Points on a hilly landscape, in no order, each with its height.
From any point a ball takes the steepest step (drop divided by distance) to one of its 2 nearest points. It stops when none of these is lower. Distance is the straight distance between rows; heights are no part of it.
Q593 (h 458): [137 161 109 134 110 131 100 132 128 123  86  97 113  82 190 100 153  90
 145  92 175 144 132 124 158 105 144 109 179  94 166 129 130  98 152]
Q927 (h 618): [ 90 137 157 152 146 147 126 102 127 154 100  73 137 120 137 114  74 112
 129 145 161 121 118 133  72 154 132 137 115 170  81 111 145 115 125]
Q387 (h 566): [131 176 124 149 134 196 130 129 124 162 100  93 168 107  95  88 170 110
 103 109 202  88 176 134 143 136 145 121 133 138 139 132 122  99 110]
Q206 (h 674): [104  89 109 151 134 120 112 142 139 125 137 164 137 159  65 184  69 152
 162 150 100 122  80 137 135 113 119 172  79 156  99 113 187 128  91]
Q966 (h 356): [124 155 112 150  88 176 144  98  96 179 109 114  87  98 111  93 104 168
 100 145 150 126 153 134 154 114 148 178 117 168 112 135 153  90 137]
Q190 (h 598): [118 136 100 151 171 166 166 168 130 123  95 111 187 138  42 140 156 131
 127  77 162  73  95  99 143 131 119 114 133 144 131 125  92 103 105]
Q597 (h 300): [ 75 132 137 108 107 100 140  45 146 134 135 122  92  76 192  33 145 152
 130 168  81 148  74  92 141  97 178 137 178 173  79 130 140 125  94]
Q362 (h 610): [141 125 156 159 164 164 154 120  99 119 104 158 173 105  81 158 117 160
  79 155 107 109 157 109 115 153 124 159 105 182 113 106  44 125 160]
Q534 (h 677): [171 104 139 132 146 161 187 158 102 164 164 135 134 196  92 129  82 112
 142 125 144 126 148 203 106 155 112 105  98  87  98 126 187 169 142]
Q847 (h 497): [170 153 149 146 138 156 163 144  95 186 151 106 126 125 152 127  93 125
  63 126 142 162 130 154 130 109 166 104 124 115 168 120 133 127 164]
Q389 (h 318): [140 121 137 124 107  73 117 142 148 115 139 139  83 104 207 123 131 125
 125  98 100 157  93 100 118  98 149  89 163 113 149 115 144 111 135]
Q997 (h 614): [157 132  98 137 137 146 180 156 117 166  88  93 119 156 111 109 108  73
 176  73 188  97 118 164  98 161 129  80 113 103  85 123 149 135 131]
Q920 (h 137): [ 68 172 150 139 140 134 108  89  96 128  93  72 127  78 146  85 118  95
 119 167 137 121  90 101 137  89 174 128 135 172 139 113 142  97  91]
Q260 (h 317): [ 96 125 130 129 153  70 116 117 171  99  99 104 151  86 134  98 160 162
 162 118 106 101 107  22 112 118 149 103 136 161  69  99 132 110 106]
Q657 (h 378): [119 138 148 101 115 104 118 102 131 135 146 119 102  92 179  95 134 119
 124 118 126 160 106 110 153  81 146  94 156  97 146 128 148 111 113]
Q134 (h 459): [136  99  98 109  90  70 150 121 154 127 147 157  54 131 144 115  94 157
 158 105  83 141  95 123 125 122 141 121 123 129  80 110 163 133 123]
Q92 (h 153): [ 81 183 117 141 128 179 121 108  79 138 100  79 125 130  68 117 120 104
 124 158 141  99  63 161 151  88 154 157  98 158 151 116 162  91  59]
Q903 (h 634): [148 105 145 170 171 154 146 162  96 111  95 169 175 149  42 185  76 133
 107 163  83 104  95 165 103 143 115 163  78 174 118 106 101 128 139]
Q635 (h 306): [135 120 159 115 103 128 141  69 136 145 138 119  59 115 159  68 100  93
 137 106 119 146  64 127 128  98 155  88 125 114  87 122 166 118  80]
Q108 (h 391): [160  61 101 110 130 105  95 187 141 113 104 150 149 212 204 200 112  85
 150  92 109 160 134 116  94 170 126  86 175 111 152 156 118 156 179]
Q216 (h 261): [159 115 118 105  86 102 145 147 108 111 176 143  79 187 186 126 117  91
 148 141 112 165 147 180 124 148 100 119 150  47 165 148 151 167 147]
Q152 (h 255): [106 196 160 121 122 177 146  87  99 159 133  56 136 112  97  80 155 108
  90 142 154 111 112 115 143  97 174  92 118 134 143 135 136 102  68]
Q576 (h 809): [ 92 135 117 139 142 140  93 136 153 105 139 136 151 145  43 138 186 134
 161 124 158  99 117 121 178  98 103 130 102 103 137 118 159 125  92]
Q268 (h 62): [101 156 124 133 127 134 143 109 109 134 116  98  91  90 138 112 110 112
 125 126 120 125  56 105 149  77 171 105 121 151 121 103 150 100 102]
Q210 (h 447): [104 146 124 115 106 115 117 102 138 127 127 122 121  65 164  96 150 171
 100 164 110 142 147  90 158 103 158 173 166 172 150 150 105 108 143]
Q7 (h 225): [138  98 119 101 136 149  77 137 146 122 103 139 175 199 197 178 144  94
 123 108 126 149 184 164  84 191  90 120 172 118 168 181  81 169 166]
Q452 (h 609): [167 132 155 177 215 166 140 187  65 110 117 160 202 143  70 184 105 123
 111 146  86 106 100 164 112 141 145 147  84 164 154 102  74 140 132]
Q257 (h 562): [145 179 137 160 173 168 128 171  87 113 111 112 212 112 102 150 161 104
  84 115 128 111 101 113 136 109 159 121 118 149 189 112  58 106 140]
Q504 (h 658): [117 158 127 143 114 149 156 100 134 138  86 105 103  65 129  96 131 156
 115 120 150 125 156  99 135 133 127 135 147 150  87 135 103 101 163]
Q289 (h 292): [132 168 152 134  94 173  97 127 106 151 119 105 103 110 159 108 104 116
  84 151 148 145 127 193 108 149 133 159 132 145 180 133 129  98 142]
Q711 (h 585): [172 160 159 171 188 166 175 168  92 113 114 130 191 120  80 151 126 125
  94 130 112 112 120 145 106 143 144 129  88 168 125  97  59 138 156]
Q69 (h 245): [ 90 121 141 130 166  67 116 111 165 128 129  98 167 135 130 119 124 120
 168 111 135 101 117  52  81 126 136  95 109 158  55 101 158 123  80]
Q653 (h 263): [132 128 124 138 102 108 112 161 140 103 117 128  87 108 160 133  94 115
 130 118 119 141  83 143 124 120 123 140 143 132 140 116 134 118 144]
Q992 (h 646): [111 135 128 147 135 134 139 111 150 113  73 112 137  82  91 108 165 135
 138 109 159  94 143  79 151 125 113 124 140 148  96 122  99 112 144]
Q524 (h 686): [115 132  93  80  79 102 162  84 147 142  96 111  88 106 189  82 159 161
 151 100 110 145 182 124 104 176 101 154 159 132  85 164  82 157 159]
Q417 (h 708): [ 96 126 122  68 102 107 147  68 146 152 151 128 117 127 173  97 157 180
 141 113 115 150 186 122  87 148  86 142 138 124  96 160 107 168 118]
Q622 (h 426): [169  75  88 127 146 113 141 173 105 176 134 152 113 143 158 161  65 147
 117 123 134 146 141 115 126 144 120 152 144 126 122 146 149 146 168]
Q415 (h 165): [118 191 178 121 165 124 138 115 109 116 187 101 167 144  75 126 175 133
 121 135 109 126  90 103 144  73 132  60  90 103 148  86 128 126  67]
Q936 (h 277): [153 120  83 108 108 136 162 109  99 185 149 173  83 128 100 120 108 178
 120 126 135 147 178 127 180 127 126 161 111  99  99 126 168 121 162]
Q595 (h 171): [ 94 132  97 124  94 150  97 100 159 113  73 113  95  84 124  79 143 118
 168 151 157 119 142 180 143 142 107 176 160 146 109 155 141 106 130]
Q228 (h 136): [169 142 167 154 137 169  93 174 140 108 151 127 177 162 138 142 145  68
 122 155 159 117 166 232  98 160 102 114 126  95 167 145 130 159 139]
Q119 (h 508): [168 109 136 142 167 148 114 172  89 146 130 133 155 147 170 185  74 140
  67 129 105 164 104 117 102 133 149 137 146 155 176 121 109 129 201]
Q379 (h 194): [161 159 167 143 110 190 119 133 135 143 144 122 142 142 122 116 134  94
 108 147 178 121 183 221  84 169 111 121 126 102 133 133 113 137 139]
Q581 (h 434): [ 96 168 149 152 138 103  91 107  96  71 114 127 136  88 129 123 142 133
 131 177  89 132 103 102 132 106 133 168 125 184 156  81  75 115 118]
Q13 (h 423): [178  86 120 109 118  68 156 179 130  94 167 159 114 173 136 134 155 116
 178 126 116 141 147 102 139 140 107  64 140  27 142 124 163 161 138]
Q131 (h 468): [158  58 100 127 115  25 125 190 163  83 167 160  89 175 144 144 141 115
 185 112  91 120 114 107 141 132 131  91 133  59 154 110 183 156 113]
Q842 (h 402): [ 81 163 153 136 135 114  82 102 142  66 108 124 151  83 126 110 173 137
 132 164 119 122 135  96 123 124 114 157 149 166 129 116  75 120 109]
Q933 (h 518): [143 162 178 116 134  91 112 124 115 100 174 123 134 116 182 139 122 141
  94 150  76 175 109  97  94 107 131 107 125 130 153  89  95 131 134]
Q121 (h 631): [ 94 117 103 146 163 131 135 126 151 101  71 114 153 103  60 118 187 153
 156  94 156  84 107  46 158 123 122  99 125 147  92 105 120 112 110]
Q913 (h 455): [156 165 106 164 131 154 112 170 123 127  78  96 136 104 159 138 145  80
 105  77 164 139 105 114 148 118 162  96 163 109 182 120 107  92 176]
Q710 (h 615): [140 146 154 130 140 139 118 131  98 164 160  99 123 129 157 132  95  71
  86 127 143 143  76 137 153  74 175  95 125  98 200 131 169 116 103]
Q539 (h 519): [ 99 176 152 167 158 146 126 118  36 159 122  97 183 115  83 129 104 139
 106 191 107 118 134 104 121 114 177 155  89 199 153  89  98 119 104]
Q148 (h 170): [117  75 103  98 110 124  99 122 154 105  73 142 140 156 171 173 132 103
 131  94 134 122 172 151 101 192  86 139 154 138 139 173  58 146 166]
Q353 (h 522): [155 175 195 118 140 125  83 132 110 107 189 130 175 135 172 162 141 132
  81 172 102 168 146 127 113 110 137 105 136 128 197 115  98 136 136]
Q437 (h 527): [106  68  98  95  95  59 102 136 197  77 122 169 103 142 112 140 154 135
 208 119 110 111 107 140 138 143 113 135 138 114 109 135 130 152 115]
Q368 (h 829): [108 103 123 149 124 164  67 144 159 100 103 170 159 129  46 155 149 104
 134 153 158  82 144 177 161 118  97 172 113 123 165 149 139  92  79]
Q673 (h 644): [127 152 167 124 142 149 132 106  80 173 152  77 118 135 132 108  77  80
  82 141 132 141  45 113 143  72 177  99  95 148 162 115 157 116  72]
Q107 (h 377): [175 154 147 180 161 207 138 198 102 116 107 142 178 130  90 145 110 103
  79 145 139 102 121 230 106 153 139 151 103 125 176 136  96 125 169]
Q365 (h 215): [ 87  91  86 121 102 129  83 104 157 141 102 142 132 114 128 108 128 133
 159 143 155 123 163 151 134 152 103 207 151 145 113 161 128 127 118]
Q352 (h 248): [121 142 154 142 115 164  53 128 113 149 124  97 142 137 195 127 100 121
  90 137 146 143 148 175  72 167 124 167 137 162 173 141 111 129 147]
Q19 (h 305): [ 80 189 163 126 123 145 110  72 132 137 146  88 144 100 117  74 179 122
 117 151 161 114 152 108 142  90 149 108 113 130 129 122 153 105  72]
Q52 (h 359): [ 88 182 176 126 127 119  98  76 148  99 143 104 149  88 151  92 170 144
 123 158 141 132 165 106 123 114 124 121 146 140 130 121 107 107 101]
Q423 (h 648): [171  97 138 110 122 137 179 130 107 151 183 149  81 190 121 140  67 128
 135 137 112 151 124 168 123 124 120  96 102  89  92 118 188 157 135]
Q599 (h 568): [131 104 117 129 107 109 144 122 167 121 124 139  93 147  91 138 114 139
 180 125 131 112 126 138 110 151 109 132 103 128  52 127 145 142 124]
Q105 (h 324): [166 173 148 145 121 136 180 174 121 108 187 123 108 155 112 125 172 114
 121 113 121 141 103 139 164 102 120  38 128  43 176 119 142 133 125]
Q419 (h 70): [153 135 170 171 167 172 115 183 140  53 144 137 205 162 103 158 157  57
 114 156 127 112 123 221 111 147 123 105 122  90 184 137 102 148 128]
Q328 (h 563): [144 164 159 121 131 123  95 118 106 153 180 121 149 107 150 148 134 134
  68 167 123 158 144 118 146  79 155 125 122 135 200 125 128 122 119]
Q175 (h 470): [171  90 100 145 155 135 127 163 122 152 113 150 142 129 166 176  89 142
  88 101 124 153 132  83 136 141 136 143 163 139 152 136 104 117 199]
Q922 (h 580): [144 120 112 160 184 178 136 175 122 115 100 130 190 124  73 171 143  99
  86 104 154  95 108 127 141 127 139 118 121 145 170 128  94 110 132]
Q399 (h 525): [182 183 137 140 136 184 139 148  96 183 142  88 161 116 156 115 146 114
  57 109 164 137 165 147 129 115 174  85 129 115 185 141 131 116 152]
Q655 (h 260): [152 163 153 119 136 117 161 149 114 117 200 127 138 146  84 137 183 147
 116 120 127 135  99 104 177  64 124  56 107  60 173 102 148 126  95]
Q169 (h 424): [125 136 121 118  98 135 125 115 121 159 123 113  98  99 198 106 116 156
  90 128 127 146 149 118 136 125 138 178 152 153 149 154 106 118 159]
Q294 (h 122): [113 134 105 104  71 115 101 105 150 109 114 122  80 113 151  76 132  85
 185 132 159 129 140 200 126 144 111 138 157  95 120 137 144 127 129]
Q393 (h 819): [ 93 123 118 147 151 126  66 156 150  89 118 148 161 116  70 155 164 110
 147 147 158  96 100 122 177  89 114 161 118 129 176 130 142 105  91]
Q441 (h 798): [119 141 124 144 116 133 113 113 157 108 147 146 126 126  71 136 145 159
 139 137 134 129 126 136 166  96 109 135  96 114 114 109 146 120 114]
Q358 (h 380): [131  62  87 112 116 114 137 154 127 163 140 170  93 158 126 167  60 153
 147 128 113 146 118 138 120 145 116 189 112 143 103 143 156 154 144]
Q178 (h 592): [102 132 131 131 114 116 142  75 144 144 138 117  98 132 118 112 102 154
 156 130 136 124 110 112 125 115 127 114 116 137  53 119 174 122 108]
Q550 (h 421): [162 144 181 133 162 128 136 146 111 128 158 131 152 138 121 159  93 138
 101 163  94 147 127 142  81 135 110 121 103 152 117 108 111 149 144]
Q2 (h 290): [156 127 171 107 158 162  93 139 137 127 135 120 195 187 194 163 126 122
 118 129 116 157 174 167  50 187 111 101 153 132 141 160  83 178 166]
Q380 (h 499): [155  73 108  97 151  71 116 156 119 144 169 148 121 184 212 150  81  94
 156 105 105 155 119 118 101 132 131  93 150  85 142 139 193 157 122]
Q58 (h 163): [ 86  70 109  93 108  99 126 106 185  70  64 145 106 117 150 146 153 138
 157 110  75  93 127 121  88 175  90 164 122 187  84 170  43 157 133]
Q99 (h 608): [160  87 142  93 135  92 152 117 131 158 200 162  97 167 145 132  79 131
 139 118  95 160 111 111 133  98 124  98 112  94 113 116 187 155 112]
Q78 (h 548): [156 185 111 143 131 175 157 130 111 176 120  89 151  96 114  98 179 132
  74 103 178 108 165 109 166 111 163 105 140 115 181 143 114  93 131]
Q895 (h 655): [136 100 114 172 142 152 131 164 122 122 102 162 136 165  43 198  79 135
 141 145 105 100  70 158 122 132 101 165  68 146 106 122 150 113 111]
Q588 (h 512): [126  89  86  91  70  74 161 131 185  92  94 141  50 110 143 130 158 170
 180  95  59 118 109 123  91 156 114 152 135 166  73 145  90 154 148]
Q869 (h 389): [101 159 130 132  79 164 123  78  90 182 124  89  89  80 163  59 115 163
  73 153 132 138 179 128 139 136 161 172 141 167 145 153 132 106 152]
Q345 (h 630): [127 114 123 159 142 156 146 118 133 138  85 139 147 107  99 145 108 168
  82 134 134 112 152  89 136 153 119 185 130 179 111 133  80 106 171]
Q569 (h 264): [107 114 164 106 154 106  98 101 134 174 179 122 155 148 154 125 106 124
 114 135 143 148 143 105 127  96 133 119 125 118 118 123 175 132  86]
Q872 (h 61): [ 80 128 106 122 114 142 102 110 138 109  75 115 129 110 198 136 141 152
  82 122  85 138 139 117  98 161 103 212 148 180 155 159  56 147 156]
Q875 (h 530): [128 123 121 112  74 106 149 120 166  73 118 166  52 109 124 138 146 186
 150 128  65 139 116 134 101 151  96 159 117 150  83 131  77 136 151]
Q498 (h 765): [128 115 130 107 122  79 132 107 169 108 180 170 106 135 117 113 168 186
 160 119 110 153 145  94 145 102 108  96 124  93 102 112 137 136 119]
Q382 (h 149): [111 136  77 109 106 131 128 119 109 151 135 136 109 141  90  91 138  93
 175 100 176 110 114 151 193  98 125 127 122  69 133 124 195 104  90]
Q838 (h 620): [124 125 150 112 124 137 134  99 123 161 184 152 108 152 103 152  93 193
 106 160 109 155 147 136 128 112 118 162  93 141 103 125 154 137 121]
Q207 (h 164): [122 152 114 130 124 142 137 150 127 131 155 111 104 157  99 118 121  78
 164 109 160 107  81 169 148 111 114  91 109  75 140 111 194 137  86]
Q454 (h 339): [166 125 133 165 172 205 165 190 123 112 132 157 190 166  62 152 129  97
 104 145 140  83 127 226 116 157 124 136 100 109 158 168 125 152 117]
Q899 (h 303): [106  64  91 131 136 134 117  97 150 130  80 170 157 128  40 128 148 137
 152 105 192  82 198 125 193 152 100 162 125 132 106 153 128 107 132]
Q526 (h 432): [161 157 102 162 125 190 132 175 103 143 100 115 139 114 126 145 122  88
  81 113 172 128 121 167 155 130 149 133 144 112 194 130 120  99 165]
Q809 (h 599): [122 137 126 158 141 142 131 136 131 164  83  85 141 127 119 116 109  91
 150 111 187 106 128 143 100 155 124 113 126 137  90 130 144 120 123]
Q923 (h 456): [158 136 128 123 113 143 154 116 103 182 129 119  98 118 180 119  87 159
  78 122 129 165 159 134 110 134 141 142 149 121 133 129 110 124 185]
Q332 (h 262): [103  88  62 124 115 131  95 101 146 148 105 171 148 123  78 118 137 140
 158 129 166 100 164 142 183 137 111 203 131 127 107 150 149 110 119]
Q725 (h 584): [122 158 135 153 143 188 123 127 113 178 106  74 168 132 123  90 130  82
 117 110 209 112 166 176 100 149 141 109 118 129 118 128 147 117 117]
Q486 (h 63): [124 113  68  98 119  90 146 111 118 141 133 141 114 133  94  73 159 130
 188  79 152 121 111 113 186 103 134  95 118  57  95 103 181 122 108]
Q150 (h 141): [132 171 104 135 113 151 170 125 102 133 129 104  80 107  79 127 141 154
 115 112 122 126  79 116 169  81 148 120 115 130 141 119 136  89 117]
Q28 (h 442): [170  61 100  85 147  88 121 191 120 126 147 153 141 199 212 182 101 111
 157 112 106 162 144 107 100 156 113  98 173  83 155 153 164 169 161]
Q840 (h 557): [150  90 147 102 139  80 137 125 116 146 177 141  93 165 212 146  77 136
 116 111  80 163 110 111  87 122 117  96 130 111 114 129 157 159 113]
Q876 (h 419): [ 77 158 113 122 109 101 134 101 144  95  92 109 113  48 177  71 167 178
 128 166  80 136 104  83 146 113 152 166 185 186 115 135  95 113 156]
Q626 (h 736): [122 125 132  68  98  88 154  78 142 140 185 165 100 140 141 114 149 182
 148 122 101 161 185 116 134 125  88 132 135  97  90 143 124 164 120]
Q6 (h 216): [118  93 105 129 105 100  87 145 159 106  86 134 118 127 156 151 115 102
 156 107 140 120 125 135 110 156 114 146 148 138 123 143 100 136 141]
Q671 (h 205): [ 73 188 144 121 113 191 119  60  69 155 116  65 129 126  88  73 126  96
  88 170 142 117  91 130 145  86 194 130 101 163 155 142 156 103  50]
Q881 (h 489): [133 102 104  92  78  60 146 125 182  95 124 143  50 112 145  95 159 156
 190 104  76 127 111 135 108 133 135 112 128 126  75 121 133 141 119]
Q331 (h 187): [ 87 136 135 118 120 146  62 107 136 139 122 119 160 124 188 112 140 134
  95 146 150 123 176 135  98 163 108 193 136 175 167 164 120 140 108]
Q754 (h 550): [103  82 119 112 111  74 106 136 189  86 106 127 105 138 107 139 122 125
 217 108 121  91 105 133  93 142 125 120 115 157  60 121 151 141 104]
Q185 (h 363): [140 145 151 126 100 107 130 109 144 116 141 106  57 139 150  98 100  86
 165 111 120 148  93 158 100 126 125  78 120 108  81 112 150 123 119]
Q839 (h 266): [ 97 129 144 129 127  75 129  98 170  57  86 128 121  76 126 100 175 176
 159 136  79 114 121  50 105 133 117 125 137 177  71 115  85 118 134]
Q233 (h 367): [134 128 168 118 179 111  97 140 136 139 193 140 190 146 127 168 132 142
 111 160 129 139 160 104 116 105 112 116 129 123 140 122 142 141 105]
Q591 (h 553): [121 146 132 119  99 121 155 109 135 107 137 144  74 106 135 126 119 184
 112 150  86 154 120 126 119 118 104 154 125 155 106 120  93 134 153]
Q371 (h 115): [104 117 116 109 110 113 137  98 159  88  74 134 105 102 176 151 153 153
 113 105  75 132 135 112  94 168  95 169 143 172 118 163  46 155 164]
Q760 (h 207): [153 124  89 134 120 128 178 120 120 152 124 145  84 100  84 138 121 188
 113 117 120 136 120  97 179  97 138 142 115 125 110 116 141  99 158]
Q527 (h 287): [139  59 115  61 148 118 114 139 141 108 103 159 174 207 183 198 166  99
 142 102 107 148 202 127  98 194  93  93 159 103 156 193  76 189 163]
Q814 (h 335): [161 148 138 134 102 115 156 155 125  97 147 131  89 138 129  99 170  90
 146 105 148 145 132 145 148 125 113  48 142  30 151 113 143 125 139]
Q464 (h 190): [146 138 127 108  77 117 136 121 114 126 156 128  62 139 169  92 103  78
 151 132 146 154 135 188 133 140 118 110 149  55 141 137 154 143 139]
Q952 (h 617): [156  86  82  92 125  98 116 154 123 127 136 186 130 117 151 136 146 155
 117 113 129 143 178  98 170 132 111 152 173  84 166 158 118 136 169]
Q349 (h 647): [135  88 106 144 145 109 143 134 154 128  96 149 134  97 113 157 118 160
 126 115 120 121 128  61 136 130 133 160 138 165 107 132 105 111 168]
Q954 (h 591): [132 150 144 140 110 142 102 140  99 151 167 117 108 111 143 143 101 106
  76 155 133 152 103 151 162  78 162 147 112 128 213 128 164 110 115]
Q194 (h 288): [160 152 137 119 115 130 144 140 139 115 136 119 131 135 119 110 161  87
 167 114 182 127 171 167 120 156 102  74 133  50 112 129 120 142 146]
Q799 (h 334): [132  98  75 121  87 135 141 115 114 166 140 169  71 132 117 121  71 173
 131 130 126 146 136 165 149 130 132 200 121 131  99 138 177 127 138]
Q448 (h 654): [ 97 142 151 127 129 136 109  85 107 135 180 147 145 129 110 141 119 180
 101 186 109 142 149 115 135 101 121 183  87 176 121 116 136 121  92]
Q826 (h 345): [152  35 115  91 152 105 108 146 147 120  88 153 174 195 185 204 122 104
 132  74 108 134 166  98  96 190 118  93 154 135 127 170  87 145 182]
Q280 (h 230): [ 97 110 153 124 130 147 139  48 109 176 122 102  85 125 134  77  76  96
 131 120 135 126  56 108 149  99 183 110 105 133  65 125 184 119  71]
Q16 (h 265): [152 122 116 139 140 132 166 172 155 122 129 133 140 168  57 155 144 102
 163  97 143  96 119 143 125 160 100  81 113  87  95 120 140 145 129]
Q783 (h 360): [172 123 177 117 177 137 110 157 120  88 150 144 181 164 157 180 119 128
 107 159  90 152 141 149  64 164 102 116 128 134 138 124  79 169 163]
Q337 (h 422): [132  67  82  81  87  77 160 134 126 149 154 170  57 163 156 141  74 157
 167 112  87 140 113 151 113 143 114 163 106 131  83 137 160 168 124]
Q610 (h 302): [143 105 120 179 148 171 162 180 129 107 106 146 154 159  59 165 136  77
 140 108 155  80 118 192 128 165 113 109 109  93 135 144 108 136 136]
Q886 (h 99): [104 170 116 141 139 158 127 140 111 138 120  84 129 142  97 124 110  82
 141 125 152  98  61 157 142  95 127 120 108 128 139 112 176 102  78]
Q363 (h 477): [126 164 172 155 169 132 144 122  74 139 159 121 164 138  87 146  97 153
  99 170  99 133 119 111 105 113 147 133  76 173 109  76 118 130 105]
Q729 (h 590): [170 106  98 121 130 115 116 178 134 130 147 157 127 129 149 159 141 113
 111 110 144 162 150 119 163 124 122 119 165  75 176 134 132 133 171]
Q274 (h 376): [ 77 145 121 169 158 166 141 114 115 126  60  99 167 106  59 127 123 125
 133 145 158  70 128 100 123 152 130 160 113 179  74 127 123  92 111]
Q201 (h 133): [ 84  99 147 123 147 118 105  75 132 177 142  99 122 122 164  89  82  99
 124 126 157 135  94 110 125  91 169 126 127 138 103 128 185 125  71]
Q281 (h 53): [115 168 177 123 139 121 139 106 143 117 176 114 135 131  88 118 162 125
 142 133 124 128 123 129 121 107 113  60 105  98 102  91 137 131  89]
Q80 (h 325): [135 184 134 151  80 192 137 123  87 162 117 108 102  90 104 107 116 141
  71 147 143 131 141 172 142 115 149 158 104 146 166 126 122 102 141]
Q604 (h 217): [169  92 105 108 152  87 165 177 130 141 122 127 143 174  81 155 134  97
 185  83 154  95 144 109 126 161 123  67 101  76  83 119 165 147 120]
Q465 (h 370): [ 88 134 125 106 106  78 137  77 129 109 138 126  93  68 183  77 143 164
 108 169  60 161  68  93 145  80 168 150 164 184 129 112 116 116 114]
Q917 (h 428): [127 130 103 118 123 104 106 124 128 159 128 116 124  90 206  92 120 107
 136  96 159 147 141 104 154 124 150 109 174  94 142 137 146 118 133]
Q214 (h 645): [141  95  96 120 135 110 137 123 137 150 126 145 134  99 135 128 139 162
 115  99 136 142 170  60 174 125 128 156 156 123 128 143 115 113 167]
Q702 (h 469): [116 180 152 138 133  89  96 125 100  70 122 123 123  89 182 136 141 129
 124 141  78 156  85  82 119 101 147 124 143 159 156  83  74 110 145]
Q327 (h 500): [140  60  97 106 116  33 108 166 173  97 138 166 109 145 114 124 160 129
 205  93 117 110 120 101 146 127 124 103 127  82 116 118 165 145 109]
Q33 (h 543): [124 175 131 166 165 151 119 152  53 132 104  98 207 104  94 132 135 114
  90 160 134 107 124 108 129 112 180 157 105 183 193  96  75 121 110]
Q506 (h 162): [ 90 148 177 133 152  89 111  94 137 115 160 114 162 141 102 122 138 129
 167 145 126 110 112  94  98 110 106  88  93 142  57  97 146 128  78]
Q828 (h 214): [ 48 142 173 125 130 121 112  46 113 125 116 104 109  87 173  61 109 123
 124 183 108 133  84  92 122 104 188 144 148 175  96 119 136 125  86]
Q620 (h 211): [ 92  88 122 114 109  76 108 111 188  74  97 135 121  94 137 131 162 150
 172 117 103 106 126  91 102 153 107 141 132 159  87 148  85 137 116]
Q784 (h 478): [155 154 179 128 145 130 106 168 128  74 178 148 152 138 127 164 156 122
 100 169 106 140 134 132 132 115 104 109 128  96 193 115 112 145 134]
Q237 (h 613): [ 79 137 142 139 127 136 151  59 123 161 109  89 112 112 131  83  97 145
 128 152 140 124 124  90 109 125 157 127 128 160  60 128 155 120 124]
Q824 (h 554): [183 114 137 149 153 139 123 193 117 115 160 148 149 153 172 178 110 111
  95 133 109 162 126 127 135 112 133 117 157 106 199 119 142 134 182]
Q830 (h 429): [143 112 169 124 146 108 102 147 162 108 166 144 168 156 111 178 147 123
 137 147 129 136 165 129 121 133  80 117 127  96 137 122 120 147 125]
Q35 (h 350): [186 108 132 118 123 108 163 176 122 111 207 160 108 178 143 142 125 116
 128 156 113 169 157 136 143 127  99  92 153  47 171 127 159 162 139]
Q871 (h 784): [143 119 140 127 112 102 131 141 153  87 154 161 108 115  93 147 161 170
 136 135 107 134 125  95 154 110  98 117 126 107 127 116 113 126 144]
Q893 (h 672): [129 138  97 107  79 126 164  91 137 146 106 128  77  93 144  83 137 166
 142 114 137 137 177 119 141 149 114 150 161 123  88 137  95 126 173]
Q796 (h 124): [ 63 103 101 127 127 126  78 106 152 136  91 131 162 104 194 120 139 140
 111 137 126 113 162 102 129 149 115 212 167 178 156 170  90 141 129]
Q456 (h 343): [ 96 105  95 166 144 187 128 104 137 130  62 142 168 123  37 136 147 139
 131 123 168  72 167 118 162 151 118 169 114 160  86 145 122  86 118]
Q973 (h 154): [155  93  82 114 115  74 152 135 138 141 121 139  99 156  86 121 132 138
 201  74 124  94 123 101 144 136 139  79  98  78  61  99 187 128 116]
Q608 (h 405): [169 172 130 169 141 211 160 194  85 158 130 119 151 136 113 124 132 106
  66 125 150 119 115 222 123 143 165 141 106 125 204 143 128 119 152]
Q570 (h 244): [144 140 153 122 111 140 134 128 149 131 121 113 134 132 121 131 132 105
 160 123 170 121 188 189  87 185 100 113 131 110  93 135 107 152 144]
Q49 (h 616): [112  82  85 135 155 126 141 141 157 102  77 130 158 138  35 148 164 126
 163  62 161  61 108  77 167 138 113  97 123 133 116 130 119 112 101]
Q557 (h 583): [125 134 141 107 109 138 143 110 120 139 161 146  82 145 125 144  98 186
 111 158  81 156 144 156  87 148  84 184 103 152 114 132 105 158 135]

Call two points neighbours if one is among the 2 nearest of the other. Go from one point of each pair to the other, from neighbour to neighbour, staying as low as possible. Name the highest point that can't be avoided.
Q281 / Q358: Q210
Q169 / Q711: Q349
Q148 / Q419: Q593
Q201 / Q7: Q353
Q281 / Q872: Q260
Q886 / Q281: Q454
Q419 / Q281: Q814
Q486 / Q886: Q207

Where does a ball stop that starts at each point below?
Q526: Q486
Q754: Q294
Q927: Q169
Q933: Q886
Q710: Q201
